The views of a scene show one set of named points, each view turned or mirrored, shifted and resized as a whole, with a little noise and some points left out.

Scene 1
View 1
domu: [-13   6   1  -5 -11 -11   3  -5   2  -9  10  -2   9  -2  -4  17  14  -2
   0  -8   2   2  -4  -5   2  -2   2   0  -2 -13   4]
miko: [ 12  16   5   9  -3 -14  12  -7  -2   6  10  -7 -12 -11 -19  18   8  15
  14  -7 -19   0 -12  -3   9 -26  14  13   2  -7  -3]
budi: [ -2  -7   8   6  -3   4   4   5  -8  -1   0   8  -5   1  -1  -5   0   6
   0 -13   2  20  -4  -5  -3  -8  -5  -7  -7   5   7]
Navez: [-3 -4  8  6 -4  3  4 -2 -3  3  1  6 -6  3 -3  2  4  7  2 -9  0 11 -2  0
  0 -6  0 -3 -7  3  5]
Zove: [ 12  -4  12  16   3   6   9  -2  -2  14  -2   3 -21   0 -10  -2  -2  17
   8  -9 -10  11  -5   5   2 -17   6   4  -6   9   3]
fuv: [ -1  -2   8   6  -4   1   5   1  -4   0   3   5  -6  -1  -3   2   3   7
   3 -11  -2  15  -5  -4   1 -10   0  -3  -5   2   5]
Zito: [ -8  -5   6   6  -7   2   5 -13  10   8  -1   2  -6   7  -6   9   8   6
   2  -2  -1  -5   0  13   1   2  10   5  -6   0   4]
mikeb: [  7  20   3   1  -6 -20  10  -3  -7  -6  15  -6  -4 -16 -17  20  11   9
  10 -10 -15   8 -12 -14   9 -25   7   7   2 -12  -1]
kab: [ -5   0   6   5  -5  -2   7 -11   6   5   4   0  -4   3  -7  10   9   5
   5  -5  -4  -3  -3   8   2  -3   9   5  -5  -4   2]
namus: [ -6  11   2  -1  -9 -13   8 -11   4  -4  11  -4   2  -5 -11  21  14   3
   5  -5  -7  -3  -6  -2   5 -10   8   6  -1 -12   2]
dorap: [  6  10   6   5  -3  -9   8   0  -9  -2   9   1  -6 -10 -10   9   6   9
   7 -11  -9  16  -8 -11   5 -21   1   2  -2  -4   2]
Zugo: [-19   1   1  -8 -13  -8   1  -6   3 -12   8   3  12   2   1  14  15  -6
  -4  -8   7   4   0  -5  -1   5  -1  -5  -4 -11   7]
Bivi: [-17 -11   4  -3  -9   4  -1   1  -1  -8   0   8  10   7   7   1   7  -4
  -7 -11  14  15   3  -4  -5   7  -8 -12  -8  -1  10]
Nek: [  1   7   5   7  -5  -7   9 -13   6   8   6  -3  -9  -1 -14  16  10  10
   8  -3 -12  -6  -5   8   6 -11  14  11  -3  -5  -1]
View 2
miko: [  1   3 -10  -4  -4 -19 -11   2  -9   1 -13  -2  -2   1  11  -5   2  -1
   3   4  -2  -5  13   4   0   4   8  -2 -16  14   0]
Zugo: [ -7 -10   8 -20   1  12  -1   1   3  15  11  -9   0  -5  -6   9  -3  -3
  -1 -12  -3   8  -5   7   1  -6  -1  -5   3   3   9]
domu: [ -4  -6   5 -14   0   4  -4   1   0  12   3  -7   0  -2   0   4  -3  -3
   0  -8  -3   2   0   7   2  -3   0  -4  -2   5   7]
Nek: [  2   1  -7 -13  -3 -11  -2   1  -5   5  -5   5  -8  -1   9  -2   5   3
   8  -1   1  -3   7   0  -5  -5   4  -3 -10   8  -1]
Zito: [  1   2  -1 -15  -2   3   6  -2   3  11   7   6 -13  -2   4   0   5   7
  11  -8   2  -1  -1  -3  -6 -13  -4  -7  -5   2  -1]
fuv: [  1   2   3   2  -2   6  -2   1   5  12   0  -7  -5   4   5  -1   0   1
   3  -7  -1  -9  -1  10   8  -6 -10  -9  -5   5   1]
Zove: [  8  11  -4   9  -5  -2  -2   1   3  10  -5   0 -14   8  14  -9   7   8
   9  -2   2 -16   4   6   4  -9 -11 -10 -13   7  -6]
Navez: [  2   2   3  -1  -2   7  -1   0   6  14   3  -5  -8   4   5  -1   2   4
   5  -9  -1  -7  -2   8   5 -10 -10  -9  -5   4   1]
kab: [  1   1  -1 -12  -2  -1   1  -1   0  10   3   3  -9  -2   5   0   4   4
   8  -7   2  -1   2   1  -4  -7  -2  -5  -5   5   1]
Bivi: [ -2  -5  12  -9   1  21   4   1  11  20  14 -10  -4   0  -3   6  -3   1
   1 -16  -2  -1 -10  10   7 -13 -13 -10   5   0   7]
mikeb: [ -3  -4  -3  -4  -3 -14 -16   3  -9   4 -14 -11   6   2   6  -1  -3  -7
  -4   2  -5  -1  10  10   5   7   9  -2 -12  14   4]
budi: [  2   2   4   5  -2   7  -3   2   7  14   0  -9  -6   6   7  -3   1   3
   2  -7  -1 -10  -2  11   9  -8 -12 -10  -6   5   1]
namus: [ -4  -5  -1 -18   0  -7  -6   3  -6   7  -2  -2  -1  -4   2   4  -1  -3
   2  -3  -2   5   4   4  -3  -1   7  -2  -6   8   5]
View 3
Zito: [  3  13 -10  10  -7 -10   9  -4   7   5 -10   1   7   2   4  -3   5   7
   9  -1  -4  -1   7  -1  -3  -2   4 -11  -7  -4  10]
budi: [ -3  -8 -11 -20   0 -10  -3  -5   2   5 -16   2 -11   6  -8   2   4  17
   5  -1 -14  -6  -5   5  -9   3   3 -10 -14   2   5]
Nek: [ 10   3  -6   6  -3  -8   0  10   5  -1  -6 -11   2   5  -1 -11  -2  -2
   9  -3   2   4   4   5  -3  -6  -8 -13   1 -11   0]
Navez: [ -2  -2 -10 -13  -1  -9   1  -4   4   6 -15   2  -6   4  -5   1   5  13
   6  -1 -11  -6  -3   4  -6   1   5 -10 -12   1   6]
domu: [  4  10   3  -3   4   2   1  -7  11  -1 -17  -7   8   3 -10   2  -2   1
  12   6  -6   1 -12   3   3 -10  -8   5 -22   8  -5]
mikeb: [ 12  -9   3 -15   9  -1 -16  15   5  -7 -10 -20  -9   7 -15 -10 -12  -7
  11   1   0   6 -11  12  -1  -9 -21  -1  -6  -4 -15]
Zove: [  2 -14 -16 -13  -5 -16  -6   8  -1   6  -7   1 -15   8   0  -8   2  14
   2  -8  -8  -3   8   6 -13   7   3 -23   2 -12  10]
Bivi: [ -8  11  -5 -11   0  -5  10 -21  10   9 -23   8   2   1  -8  11   9  19
   9   5 -17  -9 -11   0  -2   0  11   2 -31  15   8]
miko: [ 13  -9  -3  -5   3  -6 -11  20   3  -5  -5 -17  -8   8  -7 -15  -9  -7
  10  -3   4   7   0   9  -4  -6 -18 -11   5 -12  -7]
kab: [  2   5  -8  -2  -4  -9   2  -1   5   4 -12  -2   1   4  -1  -4   3   9
   7  -1  -6  -1   1   1  -5  -1   1 -10  -9  -2   6]
dorap: [  3 -12  -4 -19   6  -4 -12   7   3  -1 -13 -10 -13   7 -13  -5  -5   4
   8   0  -6   1  -9  10  -6  -3 -11  -5 -10  -2  -7]
View 4
Zugo: [ -8  32   7   9  -2 -10  -7  11  -4   9   2  -8  16   0  -2  -6 -11 -20
  -5  -4   0  10   8  -1 -15  -3  -6  -1  -5   2  -4]
kab: [  4   9   4  -3   1 -12  -2  -4  -7   1  -6   1  -7   3  -1  -3  -2  -9
  -2  -4   3   2   4  -8 -15  -4  -1   0   3  -7  -2]
namus: [  5  19   1   2  -9 -11   3  -2  -3  -8  -4   0   8  12   5   3  -6 -14
   4   3   0  -1   1  -4 -16   3  -8  -5  -1  -7   4]
miko: [ 11  -2  -6  -4 -13  -7  14 -10   1 -20  -3  11  -6  19   5   6   1  -1
  10   5   7  -5  -6  -5 -15  11  -5  -7   7 -12  17]
budi: [ -9  -2  -1   4  -3   0   1   6  -4   7   9   5  -5  -1  -8 -11   3   5
  -9  -7  11  13   3   1 -14  -1   7   1   3   1   8]
Zove: [  3 -17  -3  -8  -2  -3   5  -6  -6   0   2  12 -23   3  -6  -7   8  12
  -4  -7  14   5   1  -4 -14  -1  11   1   9  -6   9]
fuv: [ -7   2  -1   3  -4  -2   1   6  -2   5   7   4  -2   1  -6 -10   1   2
  -6  -6   9  12   3   0 -13   0   5   2   2   0   7]
Zito: [  5  10   8  -8   6 -13  -7  -4 -12   7  -8   0 -11  -3  -2  -3  -1  -9
  -6  -8   2   0   7 -10 -14  -9   1   2   2  -6  -8]
Bivi: [-16  21   7   7   5  -5 -12  16  -7  21   8  -7   8 -10 -10 -17  -6  -9
 -15 -11   4  18  12   2 -12 -10   2   4  -3   8  -5]
domu: [ -5  27   3   8  -7  -9  -2   5  -3   0   2  -4  15   5   0  -3  -9 -17
  -1   0   0   7   4  -1 -14   1  -8  -2  -4   0   2]
dorap: [ -4   2  -6   6 -14  -1  10   4   2  -9   8   7   4  11  -2  -4   1   0
   2   2  10   9  -2   4 -14   7   1  -4   3  -3  17]
View 5
Navez: [-3  0 -1 -3  5 -2  1  8  4 -1 -1  1  7  0  1  4 -4 -2  0  3 -5  6 -2 -7
  3 -4 -3 -5  1  0  1]
miko: [ 3  4 13 -2 10  5  7  2 -9 -1  9  7  2  9 -1 -4  6 -1  2 -5 -9  1  4 11
 -1  7 -4  3  1  9 -6]
mikeb: [-6  1 16  0 11  5  9  2 -8  2  2 10  3 17 -6  1 11  1  1 -3 -7  3  2  7
 -3  7  2  2  3  6 -3]
namus: [-3  5  9  8  6 -3  5  2  3  0  3  7  6 10 -8  3  5 -3  2 -2 -7 -2  9  0
  1  2  1  1  0  2 -4]
dorap: [-5 -1  8 -5 10  4  7  6 -5  1  0  6  4 10  0  3  5  1  0  0 -6  6 -3  2
 -1  1  0 -1  2  5  0]
domu: [-8  3  6 10  5 -6  5  3  8  2 -3  8  9 11 -9  7  4 -3  1  1 -5  0  6 -7
  1 -1  4 -1  1 -2  0]
Nek: [ 4  7  5  3  5  0  4  2  0 -1  8  4  5  2 -2 -2  1 -4  3 -2 -9 -1  7  4
  3  3 -6  1 -1  5 -7]
Zito: [ 3  7 -3  4  0 -7  1  3  8 -2  5  1  8 -5 -2  2 -7 -6  3  1 -7  1  7 -5
  5 -3 -6 -2 -1  0 -4]
budi: [-4 -2 -1 -6  7  0  2 10  1  0 -3  1  7  2  3  5 -4  0 -2  3 -4  9 -6 -6
  1 -4 -2 -4  2  1  3]
Bivi: [-10  -1  -6   3   2 -10   0   9  14   1 -10   2  12   2  -3  12  -6  -2
  -1   7  -2   6  -2 -17   4  -9   3  -7   1  -7   6]
Zove: [  5   0  -1 -12   7   4   0   9  -5  -2   6  -1   4  -5   8  -3  -6  -1
   0   0  -8   8  -5   1   3  -1 -10  -3   0   6  -2]
kab: [ 2  6  1  3  2 -4  2  3  5 -1  4  2  7  0 -2  1 -3 -4  2 -1 -8  1  5 -3
  4  0 -4 -2  0  1 -4]
fuv: [-4 -1  1 -5  7 -1  3  8  1 -1 -3  2  6  2  1  4 -3  0 -1  3 -5  6 -3 -5
  2 -4 -2 -4  1  0  2]
Zugo: [-12   2   0  13   3 -10   4   4  14   1  -9   7  11  11 -10  13   1  -3
   1   5  -2   0   6 -15   3  -5   7  -3   0  -7   3]

Which points are out of place in each view (at most two, in the order of its rows)? Write - if all are in place.
view 1: budi
view 2: domu
view 3: kab
view 4: -
view 5: Zugo
